A landscape with many peaks, sampled at points; each row gives a point and its height.
A climber steps from a point to the highest of its 6 nearest points, and stops where none of them is higher. Distance is the straight distance between rows; heights are no part of it.
(1011): 144  95 105 121 133 168 111 131  95  79 115 110 143  85 151 150 161 157  96 128 132 144 144 137 125 161 126 103 120 130 139 153 129 129 149 139 111  height 19.7
(575): 123 127 182  97 128 122 146 132 144 170 154 202 124 142  91 144 134 111 128  65 110  93 115 120 131 119 121 140 184 143 126 131 141 145  98 136 131  height 44.0
(568): 130 110 185  86 102 122 162 155 160 130 162 190 120 118 107 154  98  89 143  56 143 135  96 113 160  93 134 137 171 107 102 126 111 125 122 128 100  height 46.9
(871): 122 139 115 146 134 119  85  99  81 127  94  73 151 152 150  98 141 148 149 165 108 113 139 144 115  96 147 176 113 155 145 136 126 128 163 121 131  height 29.8
(391):  64 140 136 107 116  95 140  84 163 182 157 182 135 136 107 130 150 109  79 105  84  76 130 111 130 153 137 136 164 141 115 125 167 156 101 163 151  height 24.9
(1263): 112 163  89 123 140 124 115 123 113 152 108 121 125 138 126 131 142 131 149 164 117 124 126 130 102  91 130 185 119 138 123 140 132 153 145 114 107  height 31.1
(11): 136  80 167  93 133 131 167 138 192 149 166 173 114 144 109 142 131  92 125  82 108 110  86 139 128  97 139 131 165  95  94 117 119 156 103 125 123  height 43.6
(282): 108 126 109 157 138 141 113 113 137 150  89  94 117 115 113 134 129 145 166 128 146 131 132 135 145 117 129 140 116 131 107 109 118  86 142 115 166  height 44.5
(241): 134 132 154 112 140 169 155 153 131 110 158 152  83  90 112 152 106 126 144 128 129 142 121 119 158 149 132 111 116  94 112 103 109  94 129 145  92  height 52.6
(143): 114 137 118 155 141 125  91 106  92 117  64  51 147 144 158 137 143 132 154 144 102 114 137 160 143  86 147 165  92 149 133 131 141 119 181 111 145  height 37.2
(242): 163 111 116 163  96 135 111 124 126  95  94  70 106 103 131  69 132 145 174 123 105 169 128  85 107 132 133  88  80 101 192 122 112 110  81 103 126  height 25.4
(999): 151 110 164  96 120 115 178 139 148 122 179 213 106 119  87 163 134  89 136  94 155 178 102 105 161  87 136 114 166 105 100 123  95 126 103 146  95  height 44.7
(1606): 138 125 122 152 113 151  97 107  99  80 138 109 174 169 190  89 137 123 118 201 102 134 153 128 117 131 153 159 149 151 154 138 120 147 159 142 116  height 39.3
(1464): 107 128 117 114 115 150 152 107 189 152 161 115 101 161  98 137 126 114  95 114 118 104 102 142 110 132 137 162 175 126  88 138 110 177 115 114 202  height 33.3
(378): 126 123 125 147 114 152 103 126 120 131 120  94  94  86  96 135 118 142 151 105 132 139 117 109 152 129 113 121  83 129 114  91 126  90 127 142 146  height 35.9
(1650): 111 132 106 165 112 130  99  89 109 110  68  67 155 113 151 114 143 157 164 137 128 129 158 145 142 116 123 145 115 137 138 139 124 126 148 112 129  height 39.0
(184): 149 124 122 151 119 174  85  97 137  58 138  98 191 169 162  69 149 150 122 184 125 155 187 116 125 154 171 127 147 167 176 145 114 128 145 161 132  height 63.6
(92): 127 159 119 105 151  88  95 133  82 130 132 159 176 152 111 105 136 101  84 187  96 127 130 136  84 153 153 122 130 134 147 150 140 161 132 110  97  height 32.3
(803): 154  98 122 164  99 160  95  82 125  96 117  88 204 125 164  77 132 166 130 157 109 154 176 139 108 126 170 115 120 160 193 155  98 129 141 154 140  height 52.9
(1271): 138 136 155 106 103 124 149 155 131 115 158 228 147 127 115 147 101 106 145  74 160 143  95  92 169 124 100 112 183 114  91 138  92 131  96 135  87  height 28.7
(443): 154 106 151 115 138 114 148 152 153 117 166 203 108 123 113 167 110  90 147 100 151 163  99 115 164 109 134 120 163  90  98 105  95 106 119 143  81  height 64.1
(4): 144 157 128 102 141 114 133 161 124 153 126 201 131 139 118 116 129 115 107 135 113  94 121 143  82 137 129 128 141 109 139 146 131 142 121 138 102  height 37.6
(896): 129 146 156 116 131 104 162 146 109 160 130 212 140 126 128 115 136 104 106  79 108 118 114 128  99 129 106 119 152 136 137 132 148 146 100 145 124  height 48.0
(1113): 123 150 108 185 129 123 105 111 134 143  77  66 114 106  90 113 116 147 154 111 147 123 139 120 136 121 121 132  91 123 130 134 132  91 141 107 155  height 43.8
(1543): 102 145  96 125 148 144  98 121  85 112 100  86 143 131 145 115 140 134 136 191 128 123 142 136  98 109 155 162 137 142 123 149 163 146 160 120 105  height 28.9
(573):  84  95 195 111 100 139 154 120 164 141 185 155 102 141 106 148 120  90  85  76  93  81 113 152 124 106 130 138 195 144  97 124 140 154 108 166 169  height 33.5
(1090):  94 144 101 158 148  95 100  95 111 124  75  48 140 138 122 138 151 152 177 133 127 117 127 151 158 112 133 161 107 146 132 135 140 138 170  74 137  height 46.7
(706): 117 117 122 138 157 145 144 138 127 142 102 118  87 104 104 139  94 138 135 128 167 123 133 128 140 127 130 109  86 137 113 110 122 101 168 124 113  height 29.7
(1319): 137 141  91 119 152 146 118 141 109 121 105 118 142 123 134 139 131 144 121 171 120 102 139 135  98 130 139 141 130 145 124 154 155 140 147 146 110  height 27.6
(695): 113 125 169 105 121 133 172 138 161 126 159 158 104 162 100 157 109  95 143 103 159 133 100 145 135 104 140 129 124  96 105 102 111 116 144 139  95  height 42.5
(1024): 108 152  84 117 145 145 141 132 136 139  90 126 115 147 110 129 126 129 146 137 145 121 124 133 100 119 110 167 118 134 101 152 126 128 123 145 121  height 31.7
(841): 102  85 136 130 116 142 148 111 185 147 182 100 103 153 116 160 129 107 119 105 175 138  80 156 112 109 128 151 153 135  93 133 120 145 129 120 189  height 40.2
(1488):  88 136 114 173 132 104 109 105 142 149  68  82 112 148  98 142 136 130 183 121 154 115 118 139 131 140 128 155  98 135 133 111 128 116 155 100 180  height 49.3
(1200): 110 130 123 141 132 115 130 130 162 153 136 113  90 165 103 149 124 127 170 104 185 133  92 131 125 114 143 125 138 121 105 137 115  77 148 119 181  height 36.3
(246): 168  96 145 142 138 158 140 150  98  96 128 119 111  96 153 131 138 157 128 120 119 161 164 125 151 176 109  91  85 127 158 101 139 119 124 137 107  height 28.2
(943): 135 109  85 133 151 141 127 133  93 131 117 118 121  98 138 124 130 159 146 140 149 109 165 125 113 151 126 119 127 131  98 140 121  96 137 137 116  height 26.4
(1676): 113 151 123 138 144  81 117  93 139 124  37  50 120 146 116 128 138 147 169 126 129  94 135 151 148 123 115 145  93 133 144 115 106 115 168  73 168  height 49.4
(1383): 169  97 115 151 134 141 112  91 110  78 156 102 164 122 160 101 126 162 114 138 108 183 175 129 117 150 168 104 114 111 172 111 116 113 109 141 120  height 34.9
(168): 161 138 147 129 143 116 131 184 114 126 137 191 138 125 146 121 122 122 116 120 131 135 126 122 132 146 111 105 141 115 132 131 142 134 121 124  86  height 27.5
(1538):  65 133 144 119 105  48 168 100 128 197 158 169 176 132 142 159 167 137  57 123  99  83 150 112  95 148 121 134 177 150 112 121 171 149 129 167 163  height 8.0
(1170): 117 123 142  96 147 133 155 124 193 158 196 157 108 149  95 138 119  96 107 105  84  74 105 126 125 109 137 150 159 131  90 122 135 178  89 120 160  height 36.2
(376): 157 122 175 125 113 112 141 180 136 133 140 231 126 125 130 157 109 116 143  74 138 130 100  93 144 123  91 115 164 131 106 126 132 131 114 131  91  height 30.9
(1062):  99 155 109 171 136 102 103  95 134 132  66  68 132 107 126 133 132 169 190 129 122 127 146 133 144 129 144 117  90 132 134 125 118 106 138  73 152  height 40.8
(908): 110 157 102 131 132 120  97 122  86 144  94  98 142 172 142 121 138 117 126 187 106 123 120 164 112  88 141 200 109 148 118 150 143 154 159 129 118  height 24.3
(1636): 154 106 117 148  87 127 116 121 153 108 113  55 125 101 123  69 138 141 134 125  97 157 144  81 116 137 119  84  85 136 182 142 117 112  96  93 125  height 21.2
(1053): 123 139 117 170 104  84 125 107 161 142 102  81  97 133  75 150 116 124 185 103 174 129  90 116 131 120 128 136 121 121 107 115 117 112 149 126 188  height 41.1
(33): 109  74 161  99 104 163 163 136 200 107 181 112 115 133 112 181 123  98 105  67 133 151  85 165 129  91 154 129 154 102 100 106  99 163 113 133 154  height 43.9
(1102): 116 153 114  99 105  96 149 162  68 147 144 239 147 129 147 112 126 109 103  97 121 131 113 112 119 133  89 100 181 138 130 138 138 134  87 140 126  height 53.2
(919): 110 130 121 137 140 150 145 122 160 152 126 115  93 164 100 131 122 129 163 108 158 104 101 142 112 103 137 162 130 127  96 152 109 137 122 124 140  height 36.7
(227): 154 111 121 118 136 125 132 168  90 118 126 154 148 109 168 149 143 140 115 139 125 138 136 143 167 174  89 104 126 121 126 134 148 145 131 136  89  height 21.0
(787): 110 138 142 114 118  94 143 148  68 177 151 221 168 136 131 146 137 110  65 105 100 149 100 120  77 152 101  99 184 151 135 126 162 147 106 130 147  height 48.3
(1164): 107 141 106 162 131 122 131 112 155 144  99 105  93 103  99 142 103 121 168 123 160 113 107 132 151 129 128 114 106 127 104 103 126  73 158 116 188  height 41.5
(859): 123 121  79 127 141 150 153 129 136 147 116 116 106  95 108 160 100 145 163 125 162 103 132 129 121 112 133 143 111 115  80 111 134  94 159 127 135  height 31.6
(354): 149 135 150 158  89 158 130 129 119 105 120  73  86  77 115  97 116 136 147  96 117 147 133  77 139 143 101 105  73 105 151 100 107 103  66 113 123  height 34.2
(1617): 111 104 136 122 110 150 141 110 195 165 167 113 104 161 105 126 119 108 140 103 158 127  91 140 111 105 141 173 158 122  88 125 121 139 127 127 196  height 37.3
(526): 163 105 123 160 103 142 121 108 103  85 153 101 122  86 151  88 144 143 129 111 117 175 165 110 112 153 160  86  76 108 169 108 127 102  77 118 132  height 35.0
(160): 110 155 102 116 128 117  96 114 107 109 118 130 128 155 142 132 130 107  85 185 102 134 122 135  98 119 148 163 135 138 109 145 136 168 146 122  77  height 35.1
(234): 112 183 109 109 119  95  96 120  97 165 107 138 148 155 106 133 142 112  66 163 109 107 110 145 114 127 138 143 124 137 118 146 133 163 121 129  93  height 22.7
(332): 147 108 135 120 126 123 111 187 101 106 132 163 171 148 163 136 137 123  95 114 109 150 138 117 165 158  56  99 155 137 132 138 140 141 104 130  77  height 3.0
(348): 129 173 132 114 101  94  98 129  80 135 123 104 150 178 120 128 128 117  82 172 114 117 111 148  99 107 153 180 113 159 100 128 139 157 149 111  88  height 24.4
(703): 123 108 127  91 138 152 153 150 183 156 160 129  95 177  99 143 124 104 124 117 146 121  81 143 115 107 134 146 146 126  98 122 110 136 132 141 159  height 41.3
(22): 121 125 123 118 159 130 150 132 124 131 159 133  73 121  94 150 100 111 166 109 147 144 155 132 144 120 124 104 116  93  84  95 100  70 144 121 117  height 34.4
(1665): 135 136 111 117 156 105 108 150 104  97 116 113 154 161 147 100 156 118  95 183 101 126 134 111 106 138 141 129 139 125 130 149 146 157 143 135  99  height 54.4
(1128):  97 136 149 104 133 110 152 116 192 172 165 159 119 164 104 125 132 125  85 126 121  59 112 124 112 148 144 152 151 115 101 134 115 174  91 144 151  height 26.9
(1106): 112 115 170 127 142 149 149 133 108 130 154 137  82 114 103 151 105 108 160 126 166 131 135 124 158 112 137  86  97  92 117  96 103  71 125 139 138  height 42.4
(910): 144 142 115 108 150 102 129 155  94 126 110 167 141 140 154 124 121 116  99 151 122 112 128 129 113 149 124  86 150 122 134 159 152 145 119 126 107  height 46.1
(459): 104 140 105 123 135 146 148 140 158 178 122 134  97 134 102 120 126 127 107 112 140 104 121 152  89 116 120 179 143 131 116 136 120 173 104 145 136  height 28.5
(213): 132 114 161  88 119 108 155 141 161 145 153 209 117 152 110 130 113 103 115  86 106 103 114 142 128 124 124 128 168 114 121 120 134 165 123 152 132  height 41.7
(1363): 118  99 177  86 109 124 178 130 173 114 193 159 121 123  79 191 137  75 125  85 131 139  75 113 146  84 133 103 168  80 127  90 113 143 131 140 115  height 43.2
(998): 111 170 102 132 142  98 108 124 136 155  76  87 125 128 114 137 135 126 153 135 160 125 131 149 128 117 111 172 107 129 149 134 143 134 136 113 173  height 46.8
(579): 116 105 118 125 122 144 162 127 175 150 168 101  92 131 101 156 128 113 149  96 161 146 101 151 111 107 146 119 120 132  96 101 111 100 150 133 157  height 39.2
(381): 134 120 158 105 127 142 152 156 120  85 175 189  99  97 106 173 122 120 145 127 143 165 104 111 174 135 127 142 130  98 132 102 105  90 133 139  96  height 36.0
(1095): 158 108 125 120 134 141 127 152 121 117 140 138 144  90 161 152 121 138 121 149 131 143 168 149 156 161 109  92 129 123 144 127 150 130 158 129  87  height 31.9
(631): 158 102 106 157 115 139  97 102 116  96  96  82 181 114 156 111 136 156 127 155 118 156 155 120 122 130 156  88 134 118 150 138 136 103 145 133 105  height 32.1
(784): 105 129 183 103 127 112 157 101 162 178 161 185 108 135 105 139 129 103  91  96 105  90 114 127 109 132 144 155 189 140 115 104 165 171  85 150 147  height 38.7
(1613): 137 130 158 108 142 125 149 165 125 116 150 210 107 120 122 147 113  98 155 112 158 124 118 113 153 148 102 136 143  94 121 120 139 130 134 128  82  height 37.4
(1285): 112 170 137 109 141 111 135 129 121 194 145 177 139 144  96 130 128 103  95 121 104  83 125 148 100 132 131 148 139 134 136 141 141 181  96 138 133  height 25.0
(714): 155 111 139 112 146 160 139 157 109 139 133 148 120 104 125 149 115 122 130 125 130 126 146 134 146 166 103 107 117 108 124 108 118 116 145 142  82  height 58.6
(1196): 188 104 115 117 125 132  95 158 126  93 162 124 160 146 159 123 141 149 103 131 103 163 164 150 152 159 138  75 140 132 176 121 130 135 123 145 123  height 23.6
(1213): 112 127 113 116 138 161 128 145 187 156 139 119 100 184  97 139 115 122 139 112 160 110 115 145 110 107 132 161 129 125 101 138 124 153 123 126 148  height 36.8
(1649): 106 124 141 135 135 159 164 130 109 120 141 113  79  78 110 123  99 137 177 103 148 127 119  99 147 141 120  97  77  93 111  80 127  80 130 115 154  height 42.9
(1362): 119 144 113 165 118  98 103  94 136 125  80  67 112 103  99 131 132 140 161 124 129 119 153 115 164 146 126 115  71 119 158 130 111 119 164  56 170  height 43.7
(960): 100 171 118  95 113 100 133 115 135 175 127 174 150 141  95 142 136 111  86 153 126  90 128 146  96 139 151 161 121 137 123 160 123 163  98 134 122  height 16.1
(28): 105 164  84 137 149 119 129 136 128 162  99 110 130 148 125 119 148 123 144 140 146 131 141 137  94  90 111 227 112 131 133 136 122 153 142 124 148  height 36.1
(781):  96 153 150 133 126 171 152 139 103 102 159 104  71  85 102 135 108 130 164 123 163 134 101 116 165 121 141 101  99 113 132  89 126  54 123 132 130  height 69.5
(176): 151 135 140 116 172 126 148 171 134 140 132 188 129 138 123 132 118 129 127 121 135 112 124 138 135 130  87 116 153 127 116 121 129 154 114 133 123  height 30.7
(1347): 111 158  76 144 152 127 106 124 114 147  83 103 125 131 126 138 140 163 185 130 152 119 118 138 108 111 129 178 121 136 124 124 130 131 146 117 145  height 40.1
(585):  96 163 115 123 135 104 146 118 149 177 138 149 114 169  98 126 128 120  81 153 113 108 128 142  89 113 137 181 125 152 125 165 135 172 117 139 130  height 20.7
(691): 149 112 102 122 161 135 100 140 113 112 131 118 156 111 173 128 135 129  97 173 125 141 153 135 123 125 125  93 140 131 128 149 150 151 124 126  97  height 22.8
(12): 159 107 106 127 131 138 110 148 131  82 122 114 146 121 182 130 147 155 100 148 126 183 165 121 136 170 129  95 142 143 147 141 137 140 133 157 113  height 22.9
(491): 120 136 139 101 154 133 156 150 174 154 144 162 117 161 123 115  98 110 129 104 126  89 121 142  96 120 133 143 147 122 109 128 116 164 115 128 130  height 37.5
(82): 119 130 120 172 120  69  90  84 124 119  73  44 134 115 135 114 143 174 142 134 107 123 146 122 161 128 138 121 112 120 134 127 126  93 145  88 140  height 35.7
(906): 151 121 114 148 159 140 100 141  95  88 106  93 155 139 167 121 141 136 119 204 107 135 138 130 116 133 143 142 134 143 147 156 158 142 153 138 109  height 37.8
(843): 125 140 112 144 126 116  91  93  85 114  91  60 163 168 167  98 139 136 129 170  91 129 161 145 131  86 135 181  88 156 144 109 150 126 185 127 147  height 27.9
(768): 144 112 128 119 144 135 108 137 119  79 138 107 151 134 186 106 145 147  90 189 102 142 153 125 122 149 141 107 124 146 132 161 158 146 144 149 108  height 34.6
(1597): 155 123 141 123 120 133 124 171 119 108 150 181 132 108 145 141 115 132 128 120 141 145 145 102 184 164  90 104 134 116 129 114 123 164 123 143  87  height 9.3
(916): 117 144  82 120 141 146 107 131 137 144 103  82 124 102 124 130 131 146 150 136 155 126 128 138 129 123 132 157 115 118 110 139 137 119 153 130 120  height 38.0
(797): 118 127 171 119 117 171 168 141 128 100 167 143  68  86 119 165 107 120 164 135 166 132 113  94 153 124 153 103 117  94 141 101 105  70 113 153 101  height 38.3
(1664):  82 174 143 107 121  77 137 101 122 203 145 181 144 141 116 141 145 129  82 131 106  92 144 126  93 159 131 145 148 160 132 137 133 141 129 134 142  height 19.8
(14): 123 125 123 117 115 125 137 170  84 108 129 209 167 149 154 139 107 113 118 112 126 134  95 100 132 140  83 102 178 147 119 132 134 153  90 148  91  height 39.8
(1045): 177  94 135 144 111 132  93 113 124 107 149 106 149 140 131  61 132 154 134 154  89 180 160 106  89 126 150  74 100 136 200 107 124  85  96 111 129  height 55.2
(682): 112 156 137 110 118  73 140 113 109 195 156 180 174 149 136 146 159 124  74 119 115 124 121 137  91 145 126 119 159 150 124 129 161 134 111 144 168  height 39.4
(673): 143 138 122 128 137 123  83 109  68  92 121  98 154 165 165  93 143 121  89 210 106 130 137 126 112 107 144 164  98 149 117 138 137 170 177 129 109  height 30.8
(672): 152 119 117 113 145 124 111 177 104 103 125 166 143 144 183 118 134 131  83 154 106 130 140 124 139 155 102 103 146 125 140 170 151 144 134 138 111  height 29.6
(1394): 146 130 127 166 111 154 104 116  97  82 129 103 190 143 155  58 129 162 127 199 108 140 174 135 111 148 169 162 129 158 152 134 109 119 143 148 145  height 38.8
(69): 161 119 126 142  88 129 112 140 150  95 105  67 107  76 101  80 105 123 175 109 107 127 128  80 138 133 106  79  64 124 202 134 134 103  91  91 144  height 29.9
(1653): 139  93  99 144 146 135 112 112 103 109  98  81 153 112 160 127 137 154 123 156 120 133 153 135 118 115 140 110 143 140 137 127 111 127 140 121 111  height 26.8
(1489): 129 140 132 141  88 110 106 118 156 109 107  68  82  97 107 104 112 136 153 127 127 132 137 100 181 149  96  87  64 123 174 146 133  90 126  60 165  height 29.0
(423): 127  97 179  91 114 123 171 145 189 122 170 163 112 120  86 154 122  77 124  55 128 117  87 148 159  90 153 118 166 105 114 105 114 140 124 143 133  height 44.6
(1155): 145 133 106 152 111 126  66 115 103 117 127  99 151 164 160  75 112 126 133 192  86 126 127 154 111  93 155 178  89 183 144 121 145 139 199 139 133  height 23.1
(5):  88 167  99 144 147  97  83  94 126 140  44  78 133 151 115 133 167 146 186 122 149 101 149 144 125 118 128 155 109 128 155 128 120 128 166  90 183  height 56.4
(827): 125 133 130 153 132 112  93 101  85 112 106  79 161 164 181  83 141 140 155 171  79 136 137 141 121  84 135 179 115 171 134 125 131 135 180 119 144  height 27.4
(296): 109 141 117 115 138 131 131 127 156 179 119 110 102 153  99 128 132 125 136 131 149 108 120 163 103 104 131 201 139 125 135 137 107 156 132 124 170  height 29.5
(1002): 164 102 109 149  95 136 108  72 103 103 126  95 163  98 152  87 124 161 126 144 132 178 163 123 123 126 146 109 121 128 166 133 127 104 103 137 112  height 61.1
(460): 115 122 121 131  99 134 144 171  65 126 147 221 189 138 139 148 133 123  97 101 120 140  89  85 105 157  70  84 178 131 117 133 139 157 101 132 120  height 42.0
(1178): 120 127  99 154 123 133 132  96 107 109  89  65 150  97 158 124 142 144 146 154 124 152 139 130 141 132 134 144 117 145 138 150 147 125 152 129 125  height 33.9
(42): 151 114 112 163  92 113  98  75 110 103  95  60 160 104 151  99 141 175 128 141 113 160 143 119 138 113 142 122 121 137 152 139 120  94 121 122 132  height 32.2
(1588): 117 160 119 150 135 104 100 105 157 141  82  94  99 121  98 146 120 133 178 124 164 112 107 122 144 140 144 107 114 129 107 106 109  83 157  79 186  height 45.3
(211): 128 122 170 149 101 184 129 116 108  98 116 102  79  70 119 129 105 127 167  90 143 139 120  94 136 139 117  90  97 117 154  93 121  84  86 117 135  height 40.9
(688): 138 152 128 103 162 120  97 144 103 108 107 151 146 143 161 120 138 114  67 163 117 117 120 130 118 139 119 111 135 145 134 160 166 148 110 122 103  height 34.7
(10): 143 128 136 148 100 137 120 112 154 125  90  67  99  86 107  94 121 144 155 117 104 126 142  77 159 131 103 104  59 108 180 120 132  96  87  87 145  height 60.1
(427): 138 120 162  81 137 133 160 151 164 157 139 176 114 142 119 131  99 114 129  80 131  93 108 144 122 113 124 132 133 101 128 130 114 138 134 142 136  height 40.5
(523):  98 165 126 167 117  87 108 109 165 142  60  64  95 114  90 124 135 142 173 120 151 102 113 143 176 151 116 125  89 133 157 133  98 132 156  55 165  height 45.4
(1051): 132 118 125  93 144 143 181 135 182 137 159 153 103 150 103 151 117 102 160  97 141 130 111 145 125  99 138 119 128 100 101 122 129 128 135 129 118  height 41.9
(1418): 155 129 140 146 128 180 141 120  99 117 139 102 100  75 119 131 121 141 142  97 134 150 160 109 143 160 128 109  85  96 139  86 104  91 102 145 104  height 34.0
(572): 121 139 108 132 133 159 161 133 146 148 130 119  90 130  94 146  86 128 157 117 163 125 121 139 105 109 122 124 119 128 101 106 117  85 148 123 139  height 35.4
(463): 144 114 118 162 108 142  99 108  84  91 115  96 175 162 162 106 154 148 129 185 106 141 151 141 147 110 127 160 132 154 145 135 131 124 166 126 120  height 32.6
(1187): 135 147 116 110 163 127 127 175 115 132 118 155 136 133 156 119 131 130 107 142 135 125 137 135 120 158 101 131 142 111 130 155 136 159 132 139  88  height 50.3
(1539): 122 127 163  89 127 139 161 151 183 153 155 170 111 155 108 136 109 112 101  84 114  88 111 146 124 121 114 132 166 138 100 141 130 159  89 135 145  height 41.0
(192): 142 120 158 105 124 110 157 159 140 126 155 214 130 117 126 138  96 109 119  95 152 131 123 113 136 132 109 126 168 105 107 123 124 124 134 138  84  height 41.6
(8): 163  96 138 133 124 130 102 170 125  91 130 138 159 135 184 123 147 146  85 147 115 167 141 136 171 182 105  71 152 156 141 147 158 142 125 154 105  height 12.6
(1516): 133 129 124 115 122  93 121 177  77 125 129 182 183 130 169 121 116 126  92 113 126 152  94 100 142 146  75 107 156 138 131 129 140 161  93 124  88  height 23.7
(198): 129 143 144 126 120  98 133 164  80 141 141 198 172 161 153 138 139 114  85 131 127 151 123 108 107 145  96  96 162 148 125 156 149 133  91 120 125  height 41.8
(1302): 135 117 108 153 115 108 113  86 122 121  85  58 148  90 133  92 137 162 134  90 106 148 137  92 133 112 147 115  81 122 145 115 139  74 121 130 110  height 25.8
(1451): 115 115 150 103 128 102 152 128 118 171 154 200 143 121 123 123 145 114 100  83  97 100 107 105 114 133 132 139 165 161 116 134 145 154  98 145 148  height 44.1
(517): 121 108  88 147 147 140 108 101  98 110  84  95 131  97 145 125 146 153 141 148 135 140 135 129 116 123 133 122 119 140 118 140 137 119 148 127 132  height 32.9
(983): 136 146  97 117 180 159 151 134 151 135 115 115 101 113 123 138 119 143 139 131 149  99 129 150 115 127 118 124 138 124 106 143 144 118 134 144 127  height 30.5
(1392): 167 108 124 137 100 154 116 123 145  83 173 129 186 152 174  89 148 152 119 159 122 179 192 131 132 153 154  81 131 164 161 148 140 119 131 151 125  height 35.8
(1585): 169 120 146 109 132 154 159 164 124  98 141 174  97  83 132 172 129 131 121 136 139 146 130 125 172 149 105 125 122  92 132  85 106 105 129 133  73  height 31.2
(1069): 125 131 134 114 161 153 158 157 124 135 148 146 107 104 120 140 101 134 133 142 165 143 141 135 146 134 119 124 108 108 119 115 134 107 137 138 107  height 37.9
(1342): 114 141 159 100 130 114 180 132 148 162 146 199 114 133 124 118 122 101 111 103 113  95 102 140 105 131 121 143 136 128 114 161 129 162  84 138 139  height 41.4
(617): 167 110 124 149  99 156  92 102 124  84 149 110 172 132 155  81 139 159 121 143 124 174 171 139  96 146 159  80 134 147 179 142 108  89 120 124 131  height 51.9
(844): 113  98 132  93 115 130 166 129 195 130 182 141 100 170 107 160 126 101 126  73 127  97  95 155 153  86 118 140 150 111  95 107  88 136 110 143 145  height 43.5
(749): 128 103 109 152 124 143 115  98 118 102 122  85 115  86 140 128 114 151 136 122 130 163 154 110 115 126 135 100  73 116 124 115 126 109 125 136 130  height 28.6
(1309): 105 140 145 108 145 132 143 137 155 196 144 166  97 146 100 144 139 103 103 121 117  76 134 133 101 118 136 169 138 126 126 151 129 156  87 142 140  height 31.4
(407): 113 129 121 181 113 106 108  80 135 109  87  56 127  98 116 114 136 148 153 120 101 123 137 104 147 143 133 132  82 123 135 126 131  99 110  87 124  height 35.6
(1618): 117 134 125 130 135 130 141 104 189 176 136  91  97 178 105 144 134 121 159 120 172 133  94 151 121 100 122 176 137 130 101 128 125 131 146 137 207  height 35.3
(1612): 112 126 112 160 133 134 141 126 157 139 152 128  82 111 102 162 102 104 151 113 180 130 101 110 128 108 124  91  99 109 102 106 116  71 140 129 160  height 34.5
(1685): 124 124 146 173 104 135  96  76  94 108  90  69 181 120 157 101 126 145 140 150 107 127 156 129 127  94 130 164 102 149 165 140 120  94 148 116 137  height 31.8
(86): 144 123 130 147 132 161 123 114  84 111 131  96  95  73 152 111 128 132 125 119 121 148 153  93 135 163 121 105  77 111 161  93 122 115 107 129 114  height 31.5
(815): 129 113 128 115 147 161 151 146 107 120 129 147 102  75 128 143 115 142 133 128 152 120 147 130 146 151 126 100 101 106 104  87 129  98 129 137 103  height 38.5
(801): 118 122 105 158 114 127 109  92 117 126 106  74 106  75 115 104 137 146 137 108 136 130 149 104 150 155 123 125  87 125 137 137 128  99 111 101 129  height 35.5
(1115): 127 144 176 106 136 151 176 144 146 103 196 160  84  93 110 176 141 112 168 121 150 148  84 113 174 101 147 120 157  81 123 125 111  80  98 148 108  height 28.8
(1266): 160 111 118 124 172 138 113 139 121  81 127 129 173 134 175 110 151 136  88 162 108 131 156 141 136 147 128  89 153 137 144 163 130 137 139 154  88  height 23.0
(1259): 163 121 138 115 115 113 101 183 109 104 121 168 153 144 174 129 153 127 122 142 134 136 119 134 138 161  93 109 149 131 124 132 149 157 132 137 112  height 15.5
(59): 123 108 120 165 116 140 100  88  99  84 122  86 164 121 179  93 124 159 112 177 111 146 143 122 133 117 152 151 142 148 143 139 124 127 149 144 113  height 31.0
(249): 160 115 119  92 158 121 143 176 104 121 117 165 119 120 139 140 104 126 113 154 148  90 133 143 139 146 102 128 141 135 130 125 138 143 127 134  89  height 50.6
(238): 113  87 155 102 115 133 174 112 196 129 181 106 108 153 114 173 117  79  87  86 147 112  75 166 112  92 133 122 157 106  92 126 109 161 138 120 192  height 42.6
(499): 120 188 132 111 112  74 103  92 100 175 115 135 156 166 127 108 125 129  68 167 114 126 142 148  87 140 162 141 130 166  99 142 120 190 117 113 105  height 15.4

For each start below, name the point where the climber stops.
(1617) => (443)
(983) => (5)
(749) => (5)
(1170) => (443)
(1464) => (443)
(579) => (443)
(960) => (714)
(459) => (1102)

Call two points neighbours if one is among the 6 nearest of the other. Go from one point of each pair to the other, from neighbour to neighbour, staying as high as possible. Name the lowest point that can't be avoided.
(1002) and (1665) => (906)
(10) and (1002) => (688)
(714) and (443) => (213)
(781) and (1102) => (198)
(443) and (5) => (1200)
(714) and (781) => (241)
(1002) and (184) => (803)
